Points on a hilly landscape, in no order, each with its height.
A ball rolls from a point to the lowest of its 2 nearest points, and stops where none of them is lower. Distance is the straight distance between rows; heights are no part of it.
topel h=334: [-9, 13, 19, 2, -20, -7, 9, 2, 2, 33, -17, -21, -15, 1, 5, 3, 17, 2, -26, -9, 2, 6, 25, -17, 39, 20, 28, -10, -2, 2]
rati h=77: [-3, 6, 22, -22, -9, -4, 3, 8, -5, -6, 7, -9, 3, -3, 2, -18, 0, -12, 16, -14, 10, 1, 16, -5, 27, -12, 28, -18, -9, -12]
fif h=317: [-16, -4, 26, 3, -19, 30, 42, -16, 9, 10, 6, -4, -29, 10, 20, -12, -5, -30, 3, 1, 8, -20, 28, -5, 34, -21, 12, -4, 6, 28]
Sirat h=533: [4, 14, 8, -43, 15, -24, 5, 42, -8, -6, 1, -30, 11, 4, -8, 14, 28, 10, 19, -42, 4, 14, -3, 5, 5, 16, 4, -34, -21, -13]
Tesu h=590: [23, -9, -1, -6, 15, -11, 6, 18, -37, -12, 27, -6, 24, 6, 0, -2, 1, 16, 24, 2, 10, 11, 2, 9, -1, -7, 9, 10, 11, -10]
gori h=475: [14, -3, 6, 12, -5, -15, 11, -10, -21, 46, -24, -21, 1, -3, 8, 13, 14, 25, -23, 4, 21, 10, 22, 10, 35, 31, 37, 34, 24, 4]
Dor h=401: [23, -13, -30, 11, 18, 16, 22, -20, -35, -12, 27, -5, 31, -3, 27, 14, -23, 5, -9, 18, -1, -9, -19, 25, -44, -25, -25, 11, 24, 21]
bag h=478: [9, 0, 2, 19, 1, 7, -9, -20, -8, -30, 14, 23, 13, -26, 0, -5, -33, 2, -5, 37, 0, -11, -19, -7, -17, -27, 1, 7, 5, -1]
vog h=348: [10, -6, -30, -3, 30, 17, 43, -9, -53, 3, 20, -27, 28, 24, 39, 18, -5, 15, -1, -10, -3, -4, -15, 52, -33, -8, -26, 4, 21, 28]
fudo h=434: [16, -24, -2, 9, -8, -14, 17, -10, 0, 23, 3, 7, -1, 21, -14, -8, -7, -12, 1, 16, 17, 10, 27, -3, 18, 24, 20, 35, 28, 1]
gime h=517: [2, -4, -6, -12, -6, -18, -20, -8, 25, 35, -33, 5, -15, 4, -19, 7, 21, -6, -3, -14, -3, 25, 10, -11, 6, 36, -2, 18, 0, -20]
dop h=541: [-4, 0, -8, -54, 3, -6, 5, 28, 12, -7, -3, -7, 3, 12, -11, 4, 17, -22, 32, -38, 4, 10, 2, 1, 2, 18, 0, -29, -22, -16]
nafil h=556: [14, -10, -12, 27, -22, -10, -9, -44, 24, 29, -31, 39, -13, -14, 7, 0, -3, -17, -25, 5, 20, 12, 1, 3, -8, 17, 21, 45, 24, -2]
Zon h=415: [-2, 0, 9, 1, 15, 13, 30, 6, -38, -11, 25, -22, 8, 7, 19, -3, -2, 21, 4, 9, 5, -17, -4, 15, 2, -22, -1, -7, 7, 22]
ven h=223: [-8, -6, 6, -23, 14, 7, 32, 25, -21, -8, 12, -25, 8, 24, 5, 2, 11, 4, 31, -12, 1, 3, 7, 9, 12, 1, 1, -20, -5, 8]
sar h=453: [-16, 21, 17, 12, -14, -19, -33, 7, 36, 23, -39, -6, -32, -4, -31, 0, 13, 8, -25, 2, -11, -5, 12, -27, 26, 24, -16, -11, -18, -12]
kizar h=206: [3, 1, 4, -21, 23, -24, -3, 43, 8, -8, 7, -9, 14, 30, -32, -3, 2, -4, 28, 2, 5, 7, 12, -14, 3, 14, -12, -19, -19, -6]
mit h=261: [-9, -2, 14, 5, -6, -4, 18, -7, -9, 9, 4, -21, -10, 8, -1, -3, 6, 9, -12, 11, 3, -6, 14, -8, 34, -2, 11, -7, -1, 4]
Nin h=602: [25, -37, -15, -1, -13, -10, -19, -11, 20, -26, 4, 43, 20, 0, -16, -10, -12, -25, 19, -6, 8, 29, -6, 1, -27, 11, 10, 35, 17, -18]
Nov h=484: [-18, 35, 9, -1, 6, -16, -45, 13, 40, -27, -12, 25, -10, -29, -14, -8, -6, 7, 2, -9, -8, -6, -19, -18, -13, -28, -6, -37, -47, -17]
zofu h=425: [-8, 0, 6, 12, -4, 4, -2, 2, 24, 22, -14, -2, -23, 24, -34, -3, 5, -2, -14, 27, 0, 1, 24, -26, 30, 30, -19, -2, -7, 6]
gilud h=511: [-17, 35, 13, -29, 3, -22, -10, 47, 41, -5, -15, -16, -19, -2, -6, 12, 21, 4, -2, -35, 9, -7, -4, -20, -2, 9, -14, -52, -59, -9]
Bamek h=618: [22, -40, -3, 14, 1, -4, -5, -2, 18, -20, 15, 31, 11, 22, -31, -17, -25, -27, 16, 15, 1, 16, 10, -10, -12, 15, 1, 28, 22, -6]
foze h=548: [-26, 27, 17, -9, -3, 41, 33, 4, -26, -11, 6, -26, -4, -17, 42, -2, 4, 9, -13, -24, -2, -28, -7, 24, 13, -43, 8, -33, 1, 35]
Megev h=394: [6, -30, -13, 9, -14, 18, 26, -29, 1, -2, 10, 29, -11, 10, 23, -2, -11, -33, 14, 3, 24, -6, 13, 21, -3, -7, 9, 24, 29, 16]
vado h=455: [11, 15, -1, 22, -8, -25, -41, -2, -2, 17, -22, 5, -3, -26, -12, -3, 8, 25, -15, 7, -5, 7, -12, -22, 8, 4, -2, 21, 0, -17]
natep h=306: [0, 15, -5, 5, -21, -11, -18, -30, -2, 40, -37, -1, -17, -33, 25, 14, 16, 7, -33, -22, -6, 7, -5, -4, 7, 11, 23, 12, 1, -14]
Zenin h=160: [-1, -4, 20, -23, -21, 5, 6, -2, 17, 12, -6, -1, -6, 14, -5, -15, 12, -25, 8, -8, 0, 10, 20, -20, 31, 6, 12, -11, -8, -9]
Durig h=336: [-37, 16, 26, 11, 5, 27, 7, 3, 17, -31, 16, 9, -12, -3, -8, -10, -14, 2, 6, 20, -9, -25, -7, -8, -6, -27, -12, -24, -16, 15]
Zomok h=424: [8, 8, 12, 4, -12, -13, -27, -1, 1, -16, 9, 13, -6, -20, 3, -10, -5, -1, 8, 13, 5, -2, -1, -15, 19, -24, 20, 1, -9, -15]
lavor h=577: [13, -13, -19, 22, -21, 1, 10, -43, 16, 40, -35, 23, -17, -8, 34, 16, 5, -20, -29, -7, 17, -1, 3, 18, -14, 13, 19, 44, 25, 10]
lef h=561: [10, -32, -10, -34, -9, 10, 6, 5, 24, -26, 20, 25, 26, 22, -6, -23, -1, -47, 47, -20, 12, 24, 5, 8, -13, 8, 6, 9, 18, -9]
Somu h=390: [-29, 29, 37, 2, -10, 27, 5, -1, 4, -24, 15, 6, -12, -43, 22, -20, -11, -15, 13, 10, 15, -35, -2, -12, 14, -61, 25, -27, 0, 6]
Dono h=547: [16, -13, -19, 14, 9, 0, 22, -4, -36, 14, -1, -19, 7, 4, 15, 16, 6, 20, -9, 5, 1, 9, -1, 14, -3, 6, 0, 19, 16, 11]
gibos h=458: [11, -29, 4, -20, -4, 16, 41, -2, -27, -3, 22, -2, 2, 27, 15, -13, -3, -25, 32, -13, 31, 9, 37, 32, 21, -2, 31, 14, 22, 20]
sab h=566: [15, -26, -7, -3, 29, -13, 18, 37, -31, -19, 28, -15, 25, 27, -26, -5, -4, 19, 26, 19, 6, 3, 7, 4, -3, 7, -11, 13, 12, -3]
lefi h=596: [-1, -7, -24, 18, -9, 9, 3, -39, 3, 20, -24, 13, -13, -4, 24, 16, 3, -9, -25, -1, -4, -4, -14, 12, -12, 8, -2, 19, 9, 7]
teno h=319: [5, 5, 0, 21, 19, -19, -3, 22, -18, 1, 3, -17, -3, 10, -16, 7, 4, 37, -12, 23, -3, -8, 1, -3, 9, 4, -12, 9, -2, 1]
tesuv h=550: [1, -17, -13, -43, -3, -4, -1, 16, 27, -16, 7, 9, 17, 20, -19, -9, 8, -39, 49, -33, 6, 25, 3, -6, -6, 12, -3, -7, -11, -20]
Buso h=347: [-9, 19, -1, -10, -32, -7, -26, -26, 19, 20, -33, 8, -21, -38, 19, 6, 22, -4, -29, -28, -19, 3, -14, -5, 4, -1, 14, -10, -15, -16]
gefep h=238: [21, 12, -6, 30, 21, -25, -12, 15, -36, -7, 11, -17, 11, -9, -8, -1, -6, 48, -17, 36, 4, -15, -8, -6, -2, -4, -5, 22, 10, -1]
Dopa h=369: [-11, -16, 27, -6, -14, 27, 39, -5, 14, -4, 33, 9, -22, 16, 4, -24, -21, -44, 27, 19, 22, -21, 32, -2, 30, -20, 20, 9, 13, 25]
zoguk h=442: [10, -12, 20, 16, -15, 5, 7, -19, 12, -29, 27, 29, -5, -10, -18, -26, -33, -28, 7, 39, 23, -5, 20, -14, 12, -15, 26, 23, 18, 4]
Ditu h=362: [-19, 9, 36, 24, -10, 5, 10, 12, 28, 13, 0, -4, -30, 25, -35, -20, -10, 5, -18, 31, 5, -18, 31, -30, 38, 15, -16, -22, -16, 15]
Zopin h=526: [7, 2, -1, 25, -22, -15, -28, -25, 23, 31, -27, 25, -15, -26, -9, -5, 1, 1, -28, 11, 10, 12, 4, -20, 17, 23, 15, 41, 17, -9]
pabe h=332: [31, 14, -11, 22, 18, -38, -29, 19, -39, 14, -4, -16, 14, -18, -8, 4, 2, 46, -15, 25, 7, 9, -9, -5, 13, 4, 11, 19, 18, -14]
Mida h=290: [-23, -11, 18, -10, 25, 21, 19, 39, 25, -31, 30, 5, 13, 33, -41, -16, -21, -25, 45, 15, -5, -13, 10, -16, -8, -8, -12, -31, -15, 5]
Zoto h=363: [-3, -9, -1, -4, -9, 28, 34, -29, -8, 1, 3, 5, -14, 2, 30, -2, 1, -21, 4, -9, 2, -13, 7, 19, 1, -15, 5, 6, 13, 19]
nekop h=406: [26, 6, -11, 15, -3, -28, -37, -6, -21, 27, -15, 0, 13, -29, 3, 4, 4, 32, -15, 12, 2, 15, -5, -6, 3, 12, 19, 29, 15, -21]
repob h=448: [0, -4, 2, 7, 9, -2, -39, 8, 28, -43, 1, 35, 13, -5, -50, -12, -28, -7, 7, 11, -15, 2, -16, -17, -24, 0, 2, -9, -16, -18]
Duzof h=167: [21, 7, -27, 9, -9, -14, -16, -30, -16, 35, -17, 2, 14, -27, 28, 20, 7, 10, -27, -14, -12, 12, -21, 21, -21, 4, 3, 25, 16, -9]
lel h=367: [19, -19, -14, 4, -3, -17, 4, -15, -6, 27, -7, 1, 9, 5, 11, 5, 13, -2, -3, -5, 17, 20, 3, 14, 10, 20, 19, 43, 26, -8]
Pibur h=292: [18, -6, -15, 15, 20, -29, -39, 24, 4, -17, -6, 10, 13, 8, -52, -1, -17, 24, 11, 14, -6, 12, 1, -14, -16, 28, -18, 15, 3, -20]
fegi h=430: [27, 9, -13, 22, 10, 5, 5, -29, -43, -12, 27, -12, 30, -25, 28, 19, -22, 14, -21, 31, 2, -13, -19, 17, -46, -37, -11, 9, 20, 11]
bifi h=498: [-19, 33, 0, -15, 2, -22, -28, 36, 44, -7, -11, 9, -18, -19, -20, -1, 9, 3, -2, -24, -6, 2, -8, -22, -7, -9, -12, -47, -58, -15]
rok h=285: [-16, 17, 36, 27, -16, 1, -11, 0, 29, 4, 1, 8, -25, 6, -25, -30, -16, -14, -10, 35, 3, -16, 25, -43, 39, -9, 2, -24, -20, 8]
gat h=265: [-7, -21, -4, -23, 12, 8, 48, 18, -11, 12, 8, -31, 1, 44, -11, 13, 22, 3, 10, -5, -3, 7, 20, 22, 14, 39, -15, -4, 7, 13]
kep h=461: [-5, 7, 1, 7, -1, 10, -40, -3, 29, -39, -6, 34, -1, -26, -18, -4, -26, -9, 4, 14, -12, -14, -28, -13, -25, -21, -3, -17, -24, -18]
Bazes h=437: [-5, -27, 11, -34, -15, 35, 43, -12, 0, -1, 17, 5, -3, 20, 22, -20, -4, -51, 42, -32, 30, 6, 36, 33, 16, 3, 24, 6, 20, 21]
rog h=529: [-30, -4, 1, -6, -11, 45, 17, -19, 15, -15, -8, 7, -23, 5, 24, 7, 4, -10, -1, -20, -20, -21, -15, 10, -17, -22, -26, -25, -11, 18]
nidur h=537: [-41, 14, 9, -3, -4, 36, 19, -4, -8, -9, 4, -10, -15, -4, 30, -3, 9, 9, -8, -15, -12, -30, -8, 6, -2, -33, -17, -36, -9, 27]
kofe h=493: [12, 16, 7, 20, -26, -25, -43, -23, 16, 16, -20, 18, -13, -39, -8, -6, 0, 5, -17, 8, 5, 10, -5, -30, 21, -4, 26, 17, 2, -22]
vula h=508: [23, -16, -23, -8, 14, -12, -23, 0, -22, -24, 23, 13, 45, -7, 7, 2, -15, 6, 21, 5, -12, 7, -28, 11, -46, -18, -9, 10, 9, -17]
vonip h=521: [-28, -19, -22, 6, -14, 35, 14, -31, 22, -6, -20, 17, -27, 18, 14, 12, 2, -23, -6, -16, -22, -10, -17, 14, -28, 6, -34, -2, -3, 18]
nozu h=251: [10, 11, -17, -4, -7, -8, -15, -24, -8, 54, -43, -9, -1, -33, 26, 23, 24, 13, -40, -28, -5, 19, -13, 16, -7, 28, 17, 24, 8, -8]
ludok h=544: [12, -32, -22, -9, 26, -10, 12, 21, -23, -12, 12, -8, 16, 32, -9, 13, 6, 20, 30, -1, -8, 16, -6, 15, -19, 17, -23, 14, 11, -1]
Guka h=192: [-15, 16, 27, 3, -14, -6, -21, 17, 34, -2, -3, 5, -15, 1, -19, -23, -7, -13, 2, 7, 1, -11, 16, -35, 29, -8, 6, -32, -32, -9]
zive h=438: [-19, 36, 21, -2, -2, -8, -17, 16, -14, -16, 7, -10, 0, -31, 24, -6, 0, 24, -11, -1, 5, -12, -7, -2, 10, -36, 22, -24, -22, -8]
keze h=466: [-17, -7, 7, 28, 4, 9, 21, -12, 20, 28, -27, -7, -29, 27, -23, 7, 8, 11, -25, 16, 4, -6, 22, -11, 22, 28, -19, 13, 2, 20]
nodus h=100: [5, -3, 11, -10, 15, -22, 8, 40, -4, 12, 0, -27, -3, 34, -30, 0, 14, 18, 8, 7, 4, 5, 26, -15, 28, 31, -19, -12, -11, -3]
ruz h=278: [-12, 28, -18, 36, 15, 3, -11, -8, -14, 12, -9, -14, -2, -10, 14, 32, 7, 42, -48, 2, -25, -13, -24, 4, -41, -5, -43, -8, -4, 13]
Vegag h=165: [-23, -4, 26, -10, -11, 31, 0, -9, 39, -21, 12, 24, -7, 6, -14, -23, -16, -34, 26, 10, -2, -17, 8, -27, 8, -26, 4, -24, -12, 3]
Zot h=418: [7, -34, 1, -10, -27, 25, 30, -26, 10, -10, 4, 30, -1, 15, 28, -10, -5, -50, 31, -16, 27, 4, 27, 32, -3, -2, 19, 22, 27, 16]
pepo h=522: [-9, 24, 10, -32, 5, -29, -1, 45, 10, 0, -3, -29, -8, 2, -15, 6, 23, 9, 4, -31, 1, -3, 11, -13, 14, 13, -1, -43, -38, -14]
Radin h=49: [26, 13, -32, 22, -2, -11, -34, -30, -12, 16, -13, 5, 21, -38, 17, 19, -3, 12, -28, 8, -16, 11, -31, 6, -40, -6, -17, 16, 14, -10]
Ragob h=397: [3, 11, 3, -17, -13, -16, -25, -1, 15, -1, -7, 7, -1, -19, 0, -7, 8, 0, 2, -10, -4, 8, -12, -15, 7, -12, 19, -8, -17, -23]
Mazu h=399: [-4, 21, 20, 5, -21, -26, -19, 0, 18, 32, -29, -12, -21, -4, -15, -4, 20, 5, -28, 13, 4, 9, 21, -34, 43, 24, 15, 5, -4, -20]
bas h=574: [26, -9, -12, 5, 4, -12, 1, -6, -30, -3, 14, 0, 20, -8, 7, -4, -5, 17, -1, 18, 9, 6, -12, 12, -6, -2, 15, 26, 22, -9]
peg h=473: [-27, 33, 9, 16, 10, 5, -41, 9, 32, -43, -4, 25, -2, -26, -11, -5, -20, 3, -15, -5, -20, -23, -33, -3, -33, -28, -13, -34, -36, -5]
Pumu h=151: [13, 10, -21, 16, 27, -28, -38, 20, -5, -6, -12, -2, 6, -5, -16, 24, 2, 35, -21, -5, -29, 8, -30, 4, -49, 17, -51, 2, -19, -8]
fab h=209: [-10, -7, 10, -15, 15, -2, 36, 31, 2, 26, 1, -32, -12, 56, -25, 7, 22, 4, 2, 8, -5, -3, 26, -4, 24, 53, -23, -11, 2, 10]
Riviv h=611: [-14, 10, -12, -9, -10, 16, 13, -26, -4, 17, -21, -1, -12, -8, 32, 14, 15, -1, -20, -24, -15, -6, -13, 15, -8, 3, -9, -5, -2, 13]
nufe h=527: [23, -23, -33, -6, 20, -6, -2, 4, -23, -9, 9, 3, 31, 12, 1, 11, -1, 9, 17, -2, -11, 12, -23, 18, -44, 5, -21, 18, 12, -10]
kufi h=346: [7, 2, 3, 10, 14, -27, -35, 24, 19, -7, -13, 9, -1, 6, -48, -2, -4, 9, 5, 13, -6, 9, 2, -21, 7, 26, -16, 4, -18, -20]
Tev h=378: [-5, -2, 7, 11, 29, -3, 30, 27, -30, -6, 24, -27, 1, 18, -7, -2, 2, 31, -1, 22, 5, -9, -1, 2, 6, -4, -13, -3, 2, 16]
Biv h=518: [16, -21, 3, -22, 21, 6, 44, 21, -43, -2, 42, -28, 28, 20, 10, -9, -7, 4, 35, 2, 17, -3, 14, 30, 13, -10, 24, 8, 16, 15]
Lodu h=112: [-15, 14, 30, -4, -16, 9, -25, 0, 40, -21, 5, 22, -3, -17, -18, -26, -17, -22, 16, 11, -1, -7, -1, -38, 15, -31, 17, -21, -25, -13]
pavu h=489: [20, -2, -17, -6, 5, 3, -8, -14, -25, -15, 23, 9, 24, -25, 31, 3, -14, -2, 5, 3, -3, 3, -25, 19, -33, -29, 5, 7, 12, -1]
faba h=552: [15, -6, -13, -30, -24, -22, -31, -4, 28, 6, -18, 22, 1, -3, -13, -8, 22, -23, 14, -32, -2, 36, -7, -15, -11, 14, 10, 3, -10, -28]
nevak h=217: [9, -5, -24, 23, 28, -10, -9, 19, -17, -7, -5, -5, 6, 11, -15, 25, 2, 34, -8, 9, -20, 4, -22, 7, -31, 33, -42, 18, -2, -3]
Zaz h=486: [13, -12, 6, -27, 2, 15, 43, 4, -52, 1, 24, -25, 19, 13, 25, -12, -7, -15, 30, -21, 25, 3, 20, 38, 23, -5, 41, 6, 16, 12]
bofu h=204: [-21, -18, 18, -1, -11, 22, 10, -11, 35, -11, -1, 15, -22, 17, -7, -15, -8, -30, 16, -2, -6, -9, 10, -19, 13, -3, -11, -8, -8, 6]
tet h=315: [-38, -12, 15, 3, 15, 24, 10, 17, 20, -37, 17, 6, 1, 14, -25, -7, -19, -5, 28, 16, -9, -19, -8, -6, -11, -19, -19, -30, -16, 2]
metu h=372: [-10, 29, 12, -14, -23, -10, -32, -12, 9, -2, -20, 1, -12, -41, 16, -11, 15, -4, -13, -27, -14, 3, -14, -9, 8, -24, 19, -29, -27, -20]
Div h=275: [7, -16, -10, -20, 20, 3, 39, 21, -38, 8, 14, -31, 7, 30, 8, 14, 14, 11, 12, -4, 7, 13, 18, 31, 15, 23, 0, 6, 5, 14]
kes h=358: [3, -7, 13, 20, -23, -7, 8, -15, 7, 25, -6, 6, -19, 4, -1, -11, -1, -18, -16, 17, 21, 5, 31, -13, 40, 9, 20, 18, 12, 4]
Lif h=237: [25, -12, -20, 5, 13, -20, -38, 15, 1, -16, -2, 13, 18, -3, -22, 4, -7, 8, 6, 3, -11, 14, -18, -8, -25, 15, -10, 22, 7, -15]
dud h=311: [-30, 30, -10, 37, 2, 24, -9, -16, 6, 4, -15, -8, -15, -9, 24, 28, -3, 32, -50, 1, -31, -22, -26, 1, -34, -10, -47, -20, -19, 26]
Bute h=388: [-10, -9, -10, -9, 4, 31, 33, -8, -30, -10, 19, -11, 5, 9, 28, 4, -1, -4, 13, -9, 2, -11, 1, 28, 3, -19, 1, -5, 12, 21]
nudu h=538: [9, -16, -22, -21, -11, -10, -17, -8, 29, 12, -20, 17, -1, 10, -8, 4, 24, -15, 7, -24, -10, 35, -2, 6, -23, 37, -3, 20, 5, -17]
duro h=416: [-16, 38, 28, -2, -11, 7, -11, 8, -16, -20, 20, -5, 5, -48, 30, -19, -12, 10, 2, 9, 1, -22, -10, -2, 11, -53, 37, -30, -3, -9]
gal h=308: [19, -1, -15, -4, -4, -19, -11, -15, -5, 39, -26, -4, 9, -18, 10, 22, 21, 6, -17, -20, 7, 31, 3, 11, -2, 33, 27, 37, 13, -14]
kivuf h=375: [12, -9, -31, 9, 9, 26, 36, -36, -44, 3, 16, -6, 19, 7, 41, 22, -6, 4, -11, 2, -2, -17, -13, 44, -39, -17, -21, 0, 28, 31]
limiv h=281: [-23, 2, 21, -21, -18, 39, 45, -9, 7, 1, 4, -13, -21, 4, 21, -9, -2, -30, 6, -23, 11, -19, 19, 6, 35, -16, 14, -31, 2, 21]
segu h=162: [-15, -4, 23, -15, 7, 10, 31, 14, -19, -6, 19, -27, 5, 9, 7, -14, 0, -6, 18, -11, 14, -4, 23, 4, 32, -14, 24, -18, 5, 12]
fanuz h=429: [5, -15, -2, 6, -6, -6, -29, 3, 32, -28, -6, 37, 3, 12, -54, -14, -19, -22, 10, 10, -10, 8, -2, -27, -4, 15, 2, 4, -4, -16]
pof h=510: [-27, -7, -23, 14, 8, 25, 16, -19, 20, 11, -21, 0, -19, 24, 5, 28, 3, 3, -26, -2, -34, -6, -21, 12, -30, 22, -47, 2, 2, 22]
Bora h=431: [14, 6, 8, 21, -13, -7, 3, -19, -14, 38, -24, -2, -14, -11, 16, 2, 5, 7, -29, 6, 26, -3, 19, -5, 43, 7, 40, 26, 21, 3]
Rego h=364: [-33, 22, 35, 18, -2, 33, 16, 0, 13, -37, 31, 5, -8, -22, 9, -12, -21, -13, 13, 35, 0, -36, -3, -6, 11, -55, 7, -21, -5, 13]
kenug h=494: [-14, -9, -9, 13, -1, 14, 11, -17, 18, 16, -23, -4, -26, 17, -10, 17, 5, 5, -18, 2, -18, -7, -4, -2, 2, 25, -37, 0, -6, 13]
nevi h=234: [-16, 5, 39, -28, -13, 27, 32, 6, -10, 3, 21, -27, -5, -2, 17, -22, -4, -29, 16, -14, 23, -14, 31, 8, 49, -23, 39, -26, 4, 19]
dus h=457: [-34, 54, 18, -13, -6, -2, -11, 24, 0, -15, -6, -23, -6, -33, 27, -1, 9, 27, -25, -30, -3, -16, -11, 1, 5, -35, 8, -49, -37, -6]
ruzog h=463: [22, 20, -9, 5, 16, -7, -9, -15, -50, 1, 14, -18, 30, -25, 31, 13, -5, 20, -13, 3, -9, -2, -24, 23, -24, -31, 1, 0, 13, 0]
ranob h=515: [13, -6, -19, 10, 6, -3, 18, -16, -34, 41, -21, -22, 5, -9, 23, 25, 14, 16, -30, -3, 9, 4, 0, 23, 14, 20, 20, 29, 15, 6]
fefub h=488: [-14, 13, -6, -8, -16, -15, -25, -6, 38, 30, -35, 2, -30, -7, -23, 16, 30, 1, -20, -15, -16, 10, -4, -20, -2, 38, -16, -5, -22, -22]
roli h=567: [19, -15, -8, -35, -4, -32, -25, 13, 0, -12, -2, 15, 17, -8, -6, -6, 11, -14, 29, -22, 2, 38, -7, -8, -5, 6, 17, 5, -2, -29]
Vakap h=268: [10, -13, -31, 11, 35, 6, 16, 8, -22, -4, 4, -13, 16, 27, 1, 29, -1, 32, -8, 16, -16, -3, -18, 13, -31, 15, -41, 16, 11, 13]
Mepap h=221: [-2, -15, 6, -6, -26, 6, 4, -22, 35, 6, -4, 22, -15, 12, 0, -13, 2, -33, 9, -4, 5, 6, 20, -10, 16, 4, 9, 6, 4, -5]
gomu h=586: [32, -23, -22, -19, -1, -16, -19, -9, -6, -10, 8, 24, 22, -1, 8, -11, -2, -20, 25, -15, 9, 35, -9, 8, -14, 3, 11, 26, 23, -19]
kan h=395: [1, 3, 13, 23, -2, -9, -29, 1, 24, -12, -4, 12, -10, 6, -47, -16, -18, -2, -3, 25, 2, -3, 11, -30, 6, 8, -6, -1, -10, -10]
pup h=164: [30, 7, -31, 8, 7, -21, -52, -5, -3, 1, -4, 12, 23, -26, -6, 15, -7, 13, -8, 0, -18, 20, -36, -2, -52, 11, -14, 17, 7, -19]
nogiz h=304: [0, 1, -19, 3, 29, 6, 16, 15, -43, -10, 20, -28, 14, 21, 17, 28, 5, 33, -7, -1, -18, -8, -23, 25, -33, 1, -42, -7, 5, 15]
pizik h=409: [6, -20, 31, -7, -7, 20, 21, 0, 13, -21, 42, 16, 3, 8, -12, -34, -30, -39, 29, 26, 19, -10, 24, -13, 15, -19, 22, 9, 16, 7]
dugi h=218: [4, 21, -16, 27, 23, -20, -34, 12, -9, 24, -20, -10, -1, -13, -2, 31, 9, 46, -36, -1, -24, -2, -23, 5, -34, 16, -43, 2, -12, -2]
Ritiv h=452: [-7, 18, 9, 19, 0, -8, -28, 0, 6, -19, 1, 13, 0, -27, -8, -16, -18, 12, -13, 32, -2, -14, -11, -16, 3, -21, 2, 0, -10, -8]
Rami h=326: [1, -5, -36, -14, 21, 22, 26, 5, -38, -2, 13, -26, 24, 25, 27, 28, 16, 18, -1, -28, -20, 2, -21, 46, -45, -1, -35, -7, 4, 25]
Fef h=259: [-12, -16, 12, -18, 15, 4, 13, 41, 15, -21, 27, -6, 13, 28, -19, -14, -5, -14, 43, 4, 7, 3, 14, -10, 9, -1, -14, -25, -11, 5]

Where does a ball stop that starts at each point below?
sab | Pumu
Dor | Pumu
bag | nozu
duro | nodus
nidur | Lodu
Sirat | Radin
lefi | gefep
Bamek | Radin
